Each row is a point on a tangle of strands that fork and nearly touch. The rows are in no order.
Two points are linked if the straight distance between their rows is under 57.5. Some points are linked to none.
(396): [ 20   2  -2  -2   3   2  18  -5  -1  -6  -8  -4  -5  16   2   5 -16   2
   2  -5 -13  -3  -6  -1  11  20 -20  13  21   8  -2 -18 -10   6   6  13
  -2  31  11   7 -17]
(588): [ -8  -3   4  16  -7  17  -6   2   1  18  -5  -8  -5 -15   2   6  -4 -16
   1   2 -13  12   8   2 -15 -10   2   3  -3  -8  -1   3  -2 -28  12   9
  -1 -15  11   3  -4]
(457): [-26  12   0  -1   2   9   8  10  31  -8  -8   2   6  -7 -19 -13  -7   9
   0  13  -2   0 -13   9   0  23   3   9  -1  15  -5 -20 -20   1   3   7
  -3   0  -5   5 -12]
(605): [-13   0 -16  11  -9  -7   7  -6  -5  14   8  -1   1   3   7 -32   1  -1
   3   2   2 -22  -2  -7  11   2   9  22 -18   2   0   3  -1  12 -16 -17
 -13 -12 -22  -4  23]
(831): [ 15   2 -10  -3   8 -12   5  -4 -12  -2   3   4  -2   0  12   4  10  -7
  -7   7 -18   6 -11  -4   8  -6 -22   3   4  -5 -20  -4  -1   1  -1   2
  -8  16   1  -1  11]
(751): [ -2   7   9   8   0   6   4   1  -8   7  -2  -8  -2  -7 -11   5   3  -4
  -9  23   3   7  -1  -4  14   2  -5   5   3  -2 -12 -19 -18  -8   7   9
   4   9  14  -3  -4]
(1040): [ 21  20  15 -10 -11 -18   1  -7   6 -12   4   2 -11 -10  -4  19   2  -7
 -21   8  11   3  -1  16   0   4   7   3  11  21   7   8  -2   0 -16  -1
  13   7 -15   6 -10]
(1243): [ 22   3 -16  -7   7  -4  11  10   0   8   4   8 -12   1   1 -12  -1   4
  10   4 -24 -10  -2  -7  10   8  -2   7   2  -7  -7   2   3  17  -5  -9
  -9  -4  -9   5  11]
(504): [-31  -1  -3   2   1   9  -3  14  20  -4   0  -2  13  -4 -20 -10   1  12
  25  13   9   0 -19   2  -5  20   4   6 -13  -5   3 -22 -18  -4 -15  10
 -13   3  -5  11 -18]
(1203): [-12 -12  -9   6  13  -2 -11  -8 -30   1   8   8   1  13  40  -6   1   5
   2   0  -4 -13   4 -14  -2  -9 -28   7   9   5  -8   8  11   7   4  11
 -11  16   5 -11  11]
(1092): [  8   1   0 -13  -5  -3   6   3  23  -1 -10  -3   1 -16 -26  -8   7   6
   9  21   6  -5   2  -7  12   7  19   1   8 -12  -1 -19  -1  12  -7   7
  -6  -3   2   7  -9]
(613): [  3 -11   0  -1  14  13   7   0 -13  -7  14   9   5  20  -3 -12  -7   4
   3 -21   9 -14   1  -4   5   7  13 -20  -8  23   8 -11  -8  10   2 -22
   2 -23  -2  12  15]
(351): [  1   9   1 -11  -7   3   3   6 -10   2  -5   2 -12  -7   5   7   9 -21
 -28   9  -7   5  -1   7  -2 -13   2  -6   0  14  -4  23  -7 -26   1  -9
   7  -7   8   3   2]
(60): [ -7 -10   6  10   5  -8 -15  -8   1  -5   3 -12  15  -3  10  14   1   4
  -4  10   2  -2   9 -10   0   6   0 -21   8  -1 -11  -1  -4   8   2  16
  10   0  -7 -12   2]
(540): [ -7  -7  -2  -4   5  15   0  27   1   4   8   1 -13   6 -21 -11 -14   0
  23  -3   4  -9  -4  -7   0   2  23  12  -4   4  11 -28 -15   0 -13  -3
   6  -7  -1  15  -6]
(376): [-21  -7   0  18  -1  10 -17 -17   2   1 -13 -13   8   0  18  12  -5  14
   7  -5   2   3  17 -13 -11 -13  -2  -6  -5 -14  10  -2  18  -8  15   2
  -6   2  12 -12  11]
(810): [-22  11  10   9  -5  11  -8  -9  -7  -5  -5   5   0  -3   8  19   4  -7
 -12   2  -6   0   9   6 -11  -5  -9 -16  -1  23 -13   2  -3 -20  14   1
  10 -12   7 -10   2]
(580): [ 16  -5  -5   0  10  -4  -9   5   4  -5   1  -4  -5  -2  17  17  -5  13
  11   3 -27   0   9  -7  -4  -1 -14   2  19 -10  -8  18   3  -2   8  13
  -8  19   0  -3   1]
(542): [-12  21   1 -12  -7  -3 -11  -5   8  -6  -7  13   5 -17  -2   7  11  -8
  -7  10   1   0  10   9   8  -5   7  -1  -4  -4  10   9   6 -14   9   1
   7  10  -5 -26   0]
(885): [ -9   7  11  -7   2   3  -2   6  12 -16   6   6  10  -2  -8   2  11   1
 -10   4   3   1   0  10  -4   9   8 -26   2  28  -4  14  -4   1   9  -3
  11 -21 -11  -7  -5]
(1023): [-15  -4  -1  11  -1  11  -4   3 -18  18  -1 -10  -4 -11   6  -1   1 -18
 -12  13   3   9   2 -13   0 -10  -3   0  -2  -9  -9  -9  -8 -16   7  -1
  -1  -5  13  -6   3]
(316): [ -2 -15 -13  -3   7  -3   2   1  -6  20  -1 -11 -10  -9  -2 -25  -7   0
   3 -10  13   3   0 -12  -2  -1   8  26  -5 -23   4   4   7  14   0 -19
 -14   5 -12   0  15]
(139): [ 11  -9   2   2   3 -15  -5   0 -18  -3  -5 -21  -7  -7  15  28  -3   4
 -10 -15 -10  17   7   2 -19 -15 -11  -8   8 -10  -9  10  12 -11   4  -4
 -12  20   3  -8   3]
(274): [ 11   3  18  10  -5 -11  -8  -3   3 -14   0 -11   1   6   4  32   0  16
  -4   1  -7  12   7  15  -7   3  -1   6   9   0  -9   1   5   1   0  12
   5  19  -1   0  -4]
(95): [ -7  -4  -1  -2  -3 -19  -4 -11  21   8  -9   2   5  11   9   3   5  -4
  -8  -3  -8  -2  -1   6   3   0   5  -7   3  -2   3  33  21  11   5 -11
  -7  -6 -21 -11  12]
(629): [ 19  -7  13   7  -8 -10   5   3 -29  -4  -3  -7  -6  -3   7  24   3  -9
   5 -17  -6  16 -14  11 -14 -12 -27   7  -1   3  -4   1   2 -27  -1   7
  -6  19  20   2 -15]
(1318): [ -9   6   2 -29  -5  -1  -5   3   9  -2  -3  12  13  -6 -20 -18  21 -11
  -4  -3  23   0   1   1  -9  -4  19  -3  -1  -7  17  16   6 -10  -1   0
  14 -14  -2  -1 -15]
(506): [-12  -4  -8  11   1  -9  -2 -10 -17   6  10   9   7  16  27  -7   8   2
 -12   2 -10 -10   1  -1   5 -11 -14   9   0   7 -14   3  12  16  11   1
 -13   0  -4  -8  25]
(565): [ -7  15  -6  -3  -2  -4  -2  -6   7  -1   0  12  14 -11  -5 -12  11  -3
  -8  20   0  -8   0  -2  19   1   6   0 -10  -5  -4   2  -4   2   0   5
   4  -3 -10 -19   8]
(435): [ 12   7   0  -6  -6   4   6 -12 -19  -3   6   8  -4  11   4  -6  11 -13
 -25 -11  13   8  -5   6  -7 -12  -3 -10 -10  15   0   2   3   4  -3 -16
  16 -10   8  13   6]
(1338): [  9  -2  -3  -8   6  17  15  18   5   3 -14  14  -7  10 -11   4 -34  -6
   9 -13 -18  -4   0  11   9  13   7   3   9  14  13 -16 -12   4   4   2
   7   3  12  19 -12]
(1334): [  3 -12 -12 -18  11 -10  18  -5 -23   4   6  10 -10   8  18 -17   7 -19
  -7 -22   1  -2 -18  -2  -4  -5 -29   6   6   7 -12   4  15   9   1 -17
 -16   3   0  -1   9]
(2): [ -3   0  -2 -25  -7   3   4  15  25   3 -13   0   4 -12 -23  -5  19  -1
  13  18   0  -3   1  -4   1   9  17 -18   9 -10   2   3  -1   0  -7   1
 -10 -15   5   6 -21]
(526): [-11  14  21  17 -14   5 -14 -15   0  -5  -8  -9  -4  -9   3  31  -8  -9
  -8  -1   6   9  13  11  -9 -10 -11  -2   8  10   0  -6   3 -30   8   4
  10   3   7  -7 -10]
(430): [-11  11  12  17 -13   6  -1 -19 -19  -6   6   2   2   2  15  24  13  -3
 -11   0   6  11   4   8 -19  -8 -17  -9  -5  26  -7  -4   8   1   3  -3
  11  -9   9  -1  -8]
(931): [ 14  -4   4   2  -3   0  -1   7   0   2  -9 -16 -16 -13   9  31  -6   4
   7  -4 -26   9  12  -1 -10  -9  -1   0  14 -12  -9  11   2 -16   8   1
 -16  10  12   1  -2]
(858): [ -6 -10  12  22  -4   5 -17 -11   1 -11 -13 -20  13  -1   5  26 -11  22
  10 -13   1   4  16   5 -14 -10   2 -11   2 -10   0   6   6 -16   5  14
   5   0  14 -12   1]
(194): [ 28   1  -5   1   7   9   5   6   0  -6  -2  -3  -7  -8   3   6 -15  11
  17   2 -14  -3   1 -12   8  10 -13  10  16  -7   0  -1  -7   4   9  15
  -9  24   8   9 -15]
(862): [ -4   0  -6   6  -9  15   2  11  20  -5  -1 -12  -3 -16   2  14  -2  25
  25   3 -12   9  12   8  -4   7  -1  11  -1 -27   2  -3  -4   4   2  14
 -15   7   6  -2 -12]
(558): [  1  -3  16   7  -2  14   2  13  19  -7  -9  -8   5   4 -12   7 -15   2
  13  -5 -15  11  -7   7 -13  17   6   8   1  13   4  -3  -8 -13  16  14
   2  -1   6  10 -18]
(806): [  0  -3  -4  -9   5  -8   3  -6  -6   7   1   5 -18  10  17  -5   7 -15
 -16 -12  -5  11  -5   0 -11 -12 -11  11  11   4  -8  14  19   7   9 -17
  -5  -7  -8   7  14]
(302): [ 16  -6  -2   4  17   0  -1   2 -37   3  10  -1  -1   6   9  -6  -8   0
   3 -10  10  -1 -12 -23   2   0 -12   3  -5  -8   1  -6   2   1   4   1
  -2  17   6  -4  -3]
(1086): [ -4  -1  -1   7  -6  -3  -3 -12 -25   6  -4  -6   9   3  12  -7   7 -10
 -22  -4  15  11  -1 -11  -6  -4  -2  -7 -10  10  -4   7   9  17   4 -13
   9  -6   7   0   9]
(1293): [  1   3  -4  13   6  16  -5   7  -4   1  12   3  -9   1  -2 -15  -9   6
  23  -3  14   2  -2 -15   2  -1   2  24 -15 -21  20 -18   3   2   2  -4
  -3   0  -3  -1  -4]
(1006): [ -5   6 -13   2  12  15   7   8  19 -11   5  15   3  12  -7 -12 -23  13
  24  -4  -7 -14  -7   6  12  23  -3   9  -9   8  10 -19 -11   9  -6   2
  -1  -1 -11  10  -1]
(935): [ 10  -9  -7  -7   6  -7  17 -11  -8  12  11  13 -12  13   3 -32 -10  -5
  -3 -18   6 -21  13  -2   9  -5   3  -8   2  10  -6 -11   2   1 -12 -20
   3 -22  -8  13  29]
(291): [ 10  18   0   4 -14 -23  -3 -22  -2 -10   5  15   4  -5   9   6   9 -11
 -27   2   4  -1   1   8   3 -15  -4  -2   2  15   5  11  14   2   0  -4
   0  -7 -20  -9  10]
(401): [ -3   0  -5 -14  -9   0  -1  11  19  10 -17  -8 -10 -15  -7  10  13   2
  -1  16 -16   1  11  -4  -1   1  14 -11   9 -16  -2  17   0   5   1  -8
 -12  -6   2  -3  -9]
(1211): [ 30  -5  -9  -4  10 -25  10  -5 -13   8   7   9   0   8   4 -11  -5   1
  -5 -10 -14  -9 -10  -7   3  -4 -16   5   7  -3 -14  -1   9  16  -3   1
 -10   4 -14  -3  18]
(985): [ 11  -3   0  -4   2 -16   5   3  19  -7   5   7  15   8 -15 -14  -2   9
  15   6  -4 -18  -8  -5  16  12   9  -7   3   8  -6 -10   3  11 -12  10
  -2 -16 -17   3  11]
(1129): [-26   6  -1 -18  -6  -5   5  -3  15   8 -10  10   8   4  -1 -15  12 -11
 -14  -3   7  -7   8  15  11   3  11  -7   3   8   5  40  14   8   7 -19
  -5 -10 -14 -16   5]
(17): [ -3 -11 -14   5  13   1 -10   7   2  -4  16   4   4   7  11 -17  -2  16
  26  12  -5 -21  -2 -18   4  10   8  12  -3  -7   9   8  -5   8 -12  12
  -7   5 -17  -7   1]
(863): [ 17  -1  -4   4  16   2   4  -1 -15  -5  13   6   1  14   1  -6 -17  -1
  13  -5   3 -11  -7 -18  18   9   1   3  -2   4   3 -17  -7   5  -6   1
   6  10  -3   3   8]
(195): [ 10   9  17   0  -9 -17 -11   1   3  -5   0 -11  -9 -11   2  34   2   0
 -10   7  -1  10   9   9 -11   3  10 -15   5   5  -3  18   4  -3 -12  -3
   5   6  -9  -3 -10]
(1007): [-22  -6  -2  11   6   0 -18  -8  16   0   1  -8  15  -7   5   3   1  10
  10  18   3 -10  10 -11   5  -2   7  -9  -2 -17  -2  -7  -4  -4  -1  20
  -3   6  -4 -16   4]
(1107): [-22  -7  -5  -1   1  -3  -9  -5  13   8 -11 -18   5 -12   5   3  -7   5
  -7   5  -2 -15  17  -4   4  -4  12 -20   4 -27  -9   3  10  -1   4   5
  -8  13  -4 -24   5]
(871): [  9  -9 -20   3  -2  12   4  21 -11  14   2 -13 -16 -24   1 -10 -10   5
  12  -1  -5   3  -2 -11  -6   8   0   6 -11 -28  13   5  -8   8  -5  -4
 -17   1   1  -2  -9]
(541): [  4   7   8   8  -6  11  20 -22  -6 -16   9   5  -3  18  -1   8   4  -8
 -18 -10   7   5 -14  25  -1   7 -16  -7  -5  30  -5 -13 -10  -4   3  -4
   7   5   9  10  -8]
(471): [ 12   6   9 -16  -3   4   6  12  14  -7 -12   5  -1   5 -29   0  -8  -6
 -15  -1   8  -1  -3  13   1  -1  16  -8   5  17   9  -3  -8   1  -7   2
  28  -8   7  22 -12]
(819): [ 23   7  -7  -3  -9  11   8  15  10   6 -19   0 -13 -11 -12   4  -4  -3
   8   8 -19  11  -3   3   1   0   8   6  -8 -11   9   0  -8  -3  -2  -6
  -4   7  14  17  -6]
(1206): [-16   5  18   2  -4  12 -10   1  25  -7  -7   1   9  -2 -16   3   4   1
   4   2  10  15  -4   6 -12   4   9   6  -7   6   5  -7   1 -13  14  10
   7  -9   0   4 -12]
(414): [  7  -4   8  20  10  11   3   2 -30   4   7  -6  -3   0   9   1 -11  -2
  15  -2   7   7  -6 -12   4  -8 -24  10   0  -7   4 -14  -4 -18  14  13
  -6  17  20  -2 -14]
(358): [ -5  -9 -12   1  -4 -20  -4 -12  26  10  -1   9  19   2   4  -7   4   4
   5   5 -10 -12  -3  -3   6  -4   4   4   2 -24   0  14  14   8  -3   8
 -15  -9 -20  -9   7]
(493): [  2  -2 -16  -4   3  -6   8   4 -12  20   5  -4 -19  -1  -2 -32  -4  -9
  -3  -1   6  -9  -1 -13   8  -3   5  19  -8  -9  -5 -10  -6   4 -20 -23
  -2  -5  -9   5  20]
(489): [-10   4   4 -21  -4  -7  -6   3   0   4   0   4   9   0 -18 -32  11  -6
 -15  -5  25  -9   6  -9   2  -1  23   2  -6   4   2   9   2   8  -6  -7
  15 -17  -1  -3   4]
(108): [-20  -8  -7   5   6   3 -11   0  22  -5   7   0  18   1  -2  -7   7  18
  29  18   1  -7  -5  -2   2  11   1   7  -7 -17   5  -7 -10   2 -14  21
 -10   7 -10   1  -5]
(1177): [  7  -2   6 -13   6  -1   5   4  17  -8   1   6   0  10 -23 -11 -10   0
   3  -3   8  -5  -2   4  10   9  14  -7   8  15  -4 -23  -3  10  -8   1
  17 -15  -7  14   6]
(440): [ 17   1  13 -10  -6 -13  -7   8  12  -8  -3  -5   2   2 -11  10   9   2
  -7  -2   4  15  -1   6 -11   3  19 -13  -2  -1   5  20  10   5  -9  -6
  11  -9  -7   2 -10]
(877): [ -2   7  10  26  -6 -16 -19 -18  -1  -5   1   2  13   6   9  13   1  12
 -14  11   9   2  12   8   2 -22 -14  -6   7  -6   0  -7  16   9   4  14
   5  13  -2 -16   6]
(864): [  6  -8 -12 -11   5   5  17 -13 -20   5   7   7  -7  13   6 -23   1 -18
 -20 -16  12  -6  -5  -5   6  -7  -3 -10  -6   9  -5  -4  -2   1  -5 -23
   6 -15  10  14  19]
(417): [ -6  -4 -17  13  -1  16  -7  13  -7   6   2 -11  -4 -18  14   1  -8  19
  17   2  -9   4  10  -4  -5   1  -8   9 -14 -33   5   7  -6  -5  -3   8
 -14  10   6 -12  -1]
(434): [  6   3  12   9  -4 -14  -3  -4  15  -4   1  -6  10   2  -7  10   2  16
  -4  16  -5   2   3   7  13   1   0  13  16  -4 -11 -14   1  13   8  20
   0  15  -4  -3  -1]
(346): [-13   0   4  17  15  20 -12  -2  -5 -11   5  10  11  10  15  -9  -4  21
  22   7   0  -7  -3 -16  -4   8  -9  14 -13  14   8  -3 -11  -3  12  14
   1   3   4  -1   5]
(532): [  5  -3   3   9  -7 -17   3 -11 -19  -6   0  -5  -2   0  12  23  17 -15
  -1  -9   9  21 -15  10 -15 -12 -34  -7  -5   1  -9  -4   6  -7 -14   0
   0  16  16  -6 -13]
(1263): [ -1   8  -8 -17  -1   0   8  -1   5   1  -3   7  -7  -4   1 -16  14 -16
 -26   3   2  -4   2   9   7  -5   8  -5  -1  11   4  32   1  -6   4 -21
   6 -13  -7  -3  11]
(47): [ -2   6   0 -13  -7 -14 -10  -2 -13   0  -7  -4  -7 -21   4  10   3 -17
 -27  -1  14   5  17   8 -16 -11   9 -12  12   2  10  22  10  -1  -2  -8
  16   7  -5 -19  -4]
(634): [  7   7   8  14  -5 -23 -17 -11  -8 -10  -2  -9   0   3  13  29   3  11
 -16  -2  -2  11   9  12  -6 -23 -14  -6   4  -7  -7   1  16  -6  -3  -1
  -5  25  -2 -12  11]
(197): [ 11  10  16   3 -12   2   6   2  -6  -4  -7  -4  -7   1   1  23   2 -10
 -10   4 -14  12  -9  12  -1   1  -3   4  -3  17  -6   9 -11 -27   2   3
   4   6  10  10  -4]
(234): [ 15  -1  -6   4  14  19   9  15  -9  -2   4   7   2  11   4  -1 -14  -3
  14  -1 -19  -6 -10  -8   9  15  -4 -10  -8   9   1   4 -17  -4   5   1
   5   1   5   5   1]
(619): [-12  14  24   0 -11   2 -11  -3  15 -13  -8  -2   1 -15 -10  19  -1  -5
  -8   1  15  10   6  16 -14   2  10   2   6  18  13   3  -2 -20   9   9
  14  -1  -5  -5 -20]
(517): [  6  -3   1 -18  11   8  16  10 -21   6   3  24 -13  14  -7   8 -28  -3
   6 -20  -2 -11   2   9  19   7  -2   5   9   9   0 -22  -9   5  -4  -2
  10   7  15  11  -9]
(827): [ -6  -8 -13  -4  -5  11   1  12   0  13   5  -4  -3  -4  -6 -16   2   4
  24  -6   4   2  -6  -5  -5  11  10   8 -21 -32  18  -5  -5   5 -16  -7
 -10  -7  -5   5  -9]
(999): [ -6  -2  -1   2   7  22   6  15 -11  14  17   3 -16   6  -5 -11  -4 -10
   5   4  -4  -4  -5  -8  -3   0   7   9  -4   5  -6 -20 -20  -1  -3  -2
   7 -12   5  15  -1]
(524): [  0 -17  -6   8  13  -7  -1  -4 -22  10   8 -13  -5  -1  14  -7  -3  -3
   1  -3  10   1  -2 -24   0  -5  -3  13   7 -13  -2  -1   6   9   8  -4
 -12  12  -9  -8  10]
(977): [ -5   7  15  -1   3  13   9  -5   1 -11  10  11   2   6 -13   1   5   0
 -20  -1   7   1  -8  16  -3   8  -1 -10   2  28 -12 -13 -15   1   8   2
  13 -10   0  11  -6]
(1233): [ -1 -10  13   7  -1   6 -10   7  14 -10 -10 -15  13   0  -2  22  -6  16
  23  -7 -14   7   5   4 -13   8   4  -2   3  -3   2  16   0 -17  11  18
   0  -1   8   0 -11]
(347): [  4   7   8  11  -1  -4  12 -23 -10 -10  17  12   3  23   3  -1   8   2
  -7   0   6  -2 -11  16  12   0 -26   6  -1  18  -8 -22   0  10   5   6
   2   5   3   3   4]
(1297): [ -2  -2  -1  29   7  18  -8  -2 -14  -2   0 -10   2  -9  15   8 -18  12
  20  -1  -2   5  12  -1  -1 -11 -27  14   8 -13  -2  -2  -5 -26  13  18
  -7  12  22  -7  -4]
(508): [ -4   3   5  22   0   1  -5  -9  -7  -6  -7 -12  -1  -3  17  22  -4  -3
   6  -2  -4  14   7   6   0 -21 -34   4  14 -14 -10 -12   2 -30   7   3
  -9  19  20  -5   2]
(1183): [  4  -6  -7 -21   3  -1   4  12   8  16  -5  -5 -10   1 -15 -23   4  -6
 -13   0   4  -5   2  -9  -2  -3  20   2   3 -10  -1  13  -1   6  -7 -12
  12 -17   5  13   5]
(1195): [-18   7   1  19  14  20   1   4  16 -10   2   4   7   8   0 -11 -13  14
  12   3  -1  -2 -11  -1  -3  19 -10  15 -10  16   1 -17 -23  -2   9   9
  -2   6  -2   6  -1]
(650): [ 12  11 -19   6   4  12   1   7   5  -7  10   9  -9  -7  -1 -11 -25  13
  25   2  -4 -16  -1  -6  14  18 -13  16  -3 -10  13 -14  -8  13 -16   6
  -2  11 -12   3  -9]
(297): [ 22   9   3  -3  -3  -2  13  -3  -5  -8  -3   1 -12   9   1  15   0  -8
  -5  -3 -15  12 -13   5   8   1 -17   9   7   4  -7  -7  -5  -8   0   0
   0  19   7  12  -3]
(68): [ -4   5  14  -6 -16   4  -4  13  25   2 -18  -8  -7 -19 -14  23   5   0
  10  14 -16   2  10   7  -5   3  15  -7   8   4   5  16  -7 -22   4   3
 -10  -5   8   4 -20]
(374): [ 23  -5   1  -3   4  -7  -1   1 -10   5  -3 -11  -7  -7  -8   1   2  -3
 -16  -7   5  22  -5  -6  -6 -12   2   1   0 -15   1  -5   1  -1   5  -5
   4   7   7   4   3]
(315): [ -3  -5  10  12   2   4   3   0  23  -9  -7 -24  12   0  -8   3  -9  20
   7  11   2   6   2   0   8  15   0  11  15  -4   1 -19 -13   1  11  22
  -6  17   5   0 -12]
(498): [-22   0 -18   9  -4  -3  -2  -7  -3  16  -1   3   7   4  20 -19  -1   1
  -2   4  -5  -8  -1  -4   9  -2  -6  18 -12  -3   0  16  11  20   5  -9
 -17  -1 -12  -5  25]
(979): [-15  -8 -13 -18  -6   2   3   8  18  22  -2  -7  -7 -10  -9 -22   9  -2
   1   1   8   1   1   0  -9   5  12   7  -2 -32   6  12   2   9 -15 -13
  -5 -15  -8   9  -8]
(1061): [-12   1   8  -6  -2  -5 -11   7  -4  -3  10   2  15   6  -9 -13  12   4
 -12  -1  12  -1   1  -1  -1   7  19 -14  -7  19  -8   5   3  19   1  -6
  11 -23  -8  -4   5]
(1208): [  4  -8   5  13   4  21   0  12   6  -1   5  -2   2  -5  -5  -4 -15   5
  24  -8   3  10  -3  -6  -6   7   5  12  -7 -13  16 -11  -3 -10  15  15
  -4   0   7   4 -13]
(867): [ -9  -6  -3 -11   0 -11  -5  -5   3  10 -14 -17  -8 -23  -1   6  -5  -9
 -29  -2   5   6  13   2  -4 -13   8 -10  13 -17  -4  12  13   1   8  -9
  -3  13  -5 -16   6]
(1116): [ 14   9 -12 -11   3   7  14   8  18   1   1  16  -9  11 -10 -14   2   2
   7  -2 -16  -5  -2   9  14   6   6  -3  -7  -1   1   5  -2   5  -8 -17
   1 -18  -6  10  13]
(1250): [-14 -13  -2  11   0 -14 -10 -16 -21  13 -10 -16   9  -2  11  -6  -2  -4
 -18  -1  19   5   1 -14   1 -10  -5   3   0  -6  -1   4  13  19   8 -10
 -11  12  -4  -8  19]
(99): [  6  -4 -13 -12  11  16  16  21   6   7  -1  18 -12   7 -10  -6 -22   0
  19  -8 -13 -12   6   6  19   8   9 -11   1   7  11 -11 -18   4 -12 -14
   7 -16   5  19   7]
(1112): [ -7  11   1   5 -13 -13   0 -17 -19  -4   7   0  -6  -7  19  26  14 -19
 -19  -1  11  11   3  15 -18 -13 -17 -16   0  15 -14   6  10  -4 -18  -8
   5   6   5  -9 -13]
(737): [ -3  -2   4 -10   0  17   2  20  20   9  -9   6   3  -6 -29 -14  -7 -11
   0   7   2  -6  -9   4  -1   1  19 -11  -5  10   8  -8 -18 -11  -4   8
  13 -15  11  20 -14]
(1103): [ 23  -1  -9 -23  10   0  20   4 -23  -1  11  21 -17  11   1  -2  -5  -9
   3 -21 -10  -6 -10   2  12  -2 -15  -9   3   4 -10  -9   1   4  -5  -9
  -1   6  13   8   0]
(12): [-11   8   6 -22  -8  -4 -12   7   1  -6  -8   5  -4 -21  -2  14   7 -12
  -1  -2   9  -3  22  14 -12  -6  17  -7  11  -4  25  13   3 -16   5   3
  14  10   1 -25  -7]
(741): [-10  -9   1   9  10  14   0   9 -11   3   0  -2   7  11  13  -2   1   2
   5   1 -15   0  -2  -9  -4  10   0 -10 -13  10  -6  19  -8  -4  14  -3
   0 -13   6  -4   9]
(607): [ 22   8   1 -16   2  -2  11  -5   3  -7   4  10 -12  10 -12  -5   1  -5
 -24 -11   9  -7   3  15   1 -12   6 -13   5  15   1   3  -2  -2 -12 -14
  29 -15   1  24   5]
(515): [ -3   5   5  10   6   0   0  -5 -10  -2  10   0   7   8 -10  -9   5  -1
  -2  16  10  -7  -8 -12  18   3   8   2  -9   7  -5 -19 -15   1  -3   2
   9   1  -6  -6  10]
(164): [  4  -2   1   1 -18  18   8  16  18   9 -11  -9  -9 -21 -15   3   2  10
  12   6  -8  13   5  12  -9  -4  16  11  -9 -20   9  -5  -9  -6   1   9
 -12  -1  16  14 -17]
(339): [ 11  -3 -10  10  -1 -27   6 -20 -28   1   7   6  10  13  16  -1  15  -4
 -15 -10   7   7 -11   4  -8 -13 -26   1  -5   7 -11   0  17  25 -12  -6
  -5   7  -2  -5   6]
(335): [  3  16  17 -25  -9  -3  -4  14  17  -4  -7   7 -14 -13  -9  16  12  -4
  -5  15   0  -5   3  11   0   3  19  -2   7  16  16  26 -10 -20  -3  -1
   6  -3  -1   0 -12]
(375): [ -4  -9 -10 -20   6   1   2  21  10  12   4  -1 -13   5 -19 -24  -4   0
  16  -2   4 -14   4 -11   1   2  22   3  -2 -10   4 -12  -3   4 -24 -12
   7 -20  -1  19   6]
(1099): [  1   3   3  10  -1   2 -13 -13  11  -9  -2   1   1   3  15  15   5   2
   6  -4  -6  13   3  -7  -6  -5  -5   6  -3  -5   9   7  16  -6  16   1
  -2  -1  -5  -1   5]
(1202): [-39   1   1 -11   0   1 -12   5   8   3   3   6  23   3  -8 -13  18   3
  11  10  12  -6   0  -7  -3   6  16  -4 -16  -6  -4   1   2   0  -2   1
 -10 -10  -8 -10  -5]
(177): [  1  -4  -9 -15  -6 -13   7   8  21   3  -2   4  10   0 -24 -17   6  10
  31  15   2 -19  -5  -7  13  12  14   0   2 -11  -4 -19   5   9 -26   3
 -16 -12 -11  10  -4]
(1223): [ -4 -14  -4   5  10   8   6  -6 -12   0   3  -4   9  19  13 -15   1  -2
   0  -9   7  -7  -7 -18   3  14   7 -15  -8  18   9  14  -2  16   8 -14
   0 -17  -7   2  13]
(905): [ 17 -12   0   4   4 -21  -9  -7  13  -6   2   4  22  10  -2  -5   1  12
   8   3  -4  -9  -8  -6   5   3   6  -3   1 -11   2  10   6  15  -6  17
   2  -2 -13  -4   9]
(1319): [  6 -11  -7 -17   3  -2  16   0 -19 -11  15  12 -15   9   9  -3  14 -17
   6 -22   1  -1 -24   3   3  -4 -32  -4  -6   6  -9  -5   5  -1  -1   0
  -5   7  19  -4  -4]
(964): [ 14   8   2  16  -6 -16   6 -23 -17   1  18  11  11  14   2  -6  10   1
 -15  -3  13  -3  -4   7   1  -6 -11  -3  -4  14 -13 -13   9  26 -11  -1
   9  -9  -6  -2   6]
(720): [ -3   5   0   7  -9 -14 -10 -20   0  -8  -6   1   6   7  23  16   8  -4
 -13  -2  -5   5   3  -1  -6  -6  -4  -9  -5  16   7  22  20   3   4 -12
   0  -5 -13  -3  13]
(1056): [-11   7   6  15 -10 -18 -17 -16  -1   1   1   3  17  -7   2   1   7   2
 -16   5  20  -4  13  -2  -2 -14   5  -9   4   1   7  -5  22  23   7   4
   7  -7 -12 -23   1]
(707): [ -5 -10   8 -13  -6 -13  -5  -1  10  -2  -4 -13  14  -7  -8   7  13  10
  -3  -8  12  12   6   4  -8  -3  21 -14  -4 -24   1  11  16   5   3   2
  -5   0  -4 -11  -6]

A fork is a point with three links. Follow the links from the first point to the second and name the forks in between, in order.
(197); (827) -> (95) (720) (558)
(504); (414) -> (108) (1007) (515) (863) (302)
(588); (558) -> (515) (863) (302) (524) (435) (471) (985) (95) (720)
(1263); (1107) -> (95) (985) (471) (435) (524) (302) (863) (515)
(1099); (532) -> (558)

Follow the links from the first point to the second, and from the first to the third. Name the last point that the two ways share.
(935); (1293); (806) -> (95)
(498); (629); (634) -> (95)
(524); (540); (401) -> (985)
(1334); (1318); (315) -> (297)
